Points, in no order, along strands that fork and pass close to each other.
(in the rows, 128 means zero)
Two points are linked if the straight distance between their rows is under 37.7. Some points are linked to none.
J287: [128 130 132 120 139 107 160 121 167  98 148]
J314: [105 141 149 151 132  88 138 110 121 150 133]
J501: [134 125 132 129 122 103 158 116 145  99 152]
J909: [146 120 116  99 162 133 162 137 189 101 143]
J944: [143 133 126  90 179 167 157 153 189 117 108]
J906: [101 130 139 158 131  81 120 112  95 185 139]
J668: [133 111 122 106 132 108 151 124 169  79 173]
J645: [115 136 142 162 104  94 119 110  79 150 132]
J53: [136 108 124 116 120 104 146 120 156  79 175]
J975: [126 135 138 152 155  95 149 118 133 166 127]
J426: [ 89 147 148 136 161  95 139 122 153 165 128]
J970: [102 134 143 161 119  85 116 110  87 173 135]
J445: [117 137 147 151  98 102 132 105 103 117 138]
J858: [127 132 135 111 200 180 129 168 160 177  71]
J631: [ 97 149 147 131 165 103 147 121 160 153 125]
J568: [138 132 136 106 190 195 132 169 162 159  68]
J146: [146 122 118  84 176 162 159 152 197 107 123]
J621: [128 144 137  93 189 175 145 154 179 139  86]
J399: [124 141 125 141  62 148  92 113  64 108 109]
J813: [148  90 112 121  76 127 100 121 101  76 184]
J624: [131 144 117 139  58 160  84 124  61 113 100]
J495: [135 119 129 131 106 104 148 116 130  94 158]
J890: [118 127 136 136  63 129 108 106  88  83 133]
J69: [113 153 141 109 172 124 156 128 179 130 119]
J926: [152 129  88 128  53 180  79 139  71  97 110]
J464: [128 119 122 131 206 152 126 161 158 207  77]
J834: [127 124 130 121 203 175 122 170 156 196  70]
J610: [148 103 114 122  62 134 101 123  90  78 165]
J147: [147  85 114 116  81 123  99 124 114  74 196]
J570: [ 88 140 144 143 157  89 130 117 142 182 134]
J627: [147 106 108 120  57 147  92 125  82  81 154]
J343: [128 134 134 149 173 101 150 124 145 178 118]
J81: [122 130 131 141 186 111 144 133 156 188 110]
J241: [135 124 133 139  92 107 136 110 110  91 152]
J459: [124 148 137 103 181 146 156 141 183 136 106]
J201: [126 122 134 137  77 115 123 108  99  85 145]
J142: [151 105  99 117  52 162  79 132  80  80 149]
J704: [133 127 127 136 199 141 139 150 163 194  85]
J21: [133 130 129 135 196 132 147 141 162 183  96]
J212: [143 139 100 133  56 172  81 130  64 102 102]
J7: [121 143 125 157  74 133  89 119  47 137 105]
J448: [137 138 134  95 190 187 143 163 175 145  80]
J862: [153 117 112  87 169 152 156 149 197 103 138]
J775: [119 142 131 156  80 123  97 115  55 139 116]
J72: [123 139 140 155  89 108 116 110  70 132 125]
J735: [148 117  95 118  49 173  77 130  78  85 130]
J387: [159 132 111 151  83 123 120 125  54 122 129]
J588: [103 152 146 119 164 110 151 124 172 131 124]
J808: [142 124 122 110 152 122 164 131 180 100 148]
J979: [139 101 121 118 102 107 132 119 137  76 180]
J965: [101 126 134 155 148  80 124 115 112 195 135]
J571: [124 130 129 136  55 145  96 110  78  91 119]
J379: [122 139 141 150 138  91 150 112 126 145 135]
J252: [131 142 133  90 184 162 155 148 184 127 104]
J720: [ 92 132 139 148 155  84 130 119 131 193 134]
J702: [140  91 121 115  92 113 119 121 129  74 191]

A fork is a point with three links, a tip a point with one. Leave the first point through the second and follow the links. Name the first fork or tip that comes.
J627 / J610: J668
J81 / J343: J314
J808 / J909: J252
J645 / J72: J7

Name the points in between on the shortest way along the links from the first point to the second, in order.
J909 / J588: J862 > J146 > J944 > J252 > J459 > J69
J702 / J142: J147 > J813 > J610 > J627
J775 / J906: J72 > J645 > J970
J631 / J720: J426 > J570
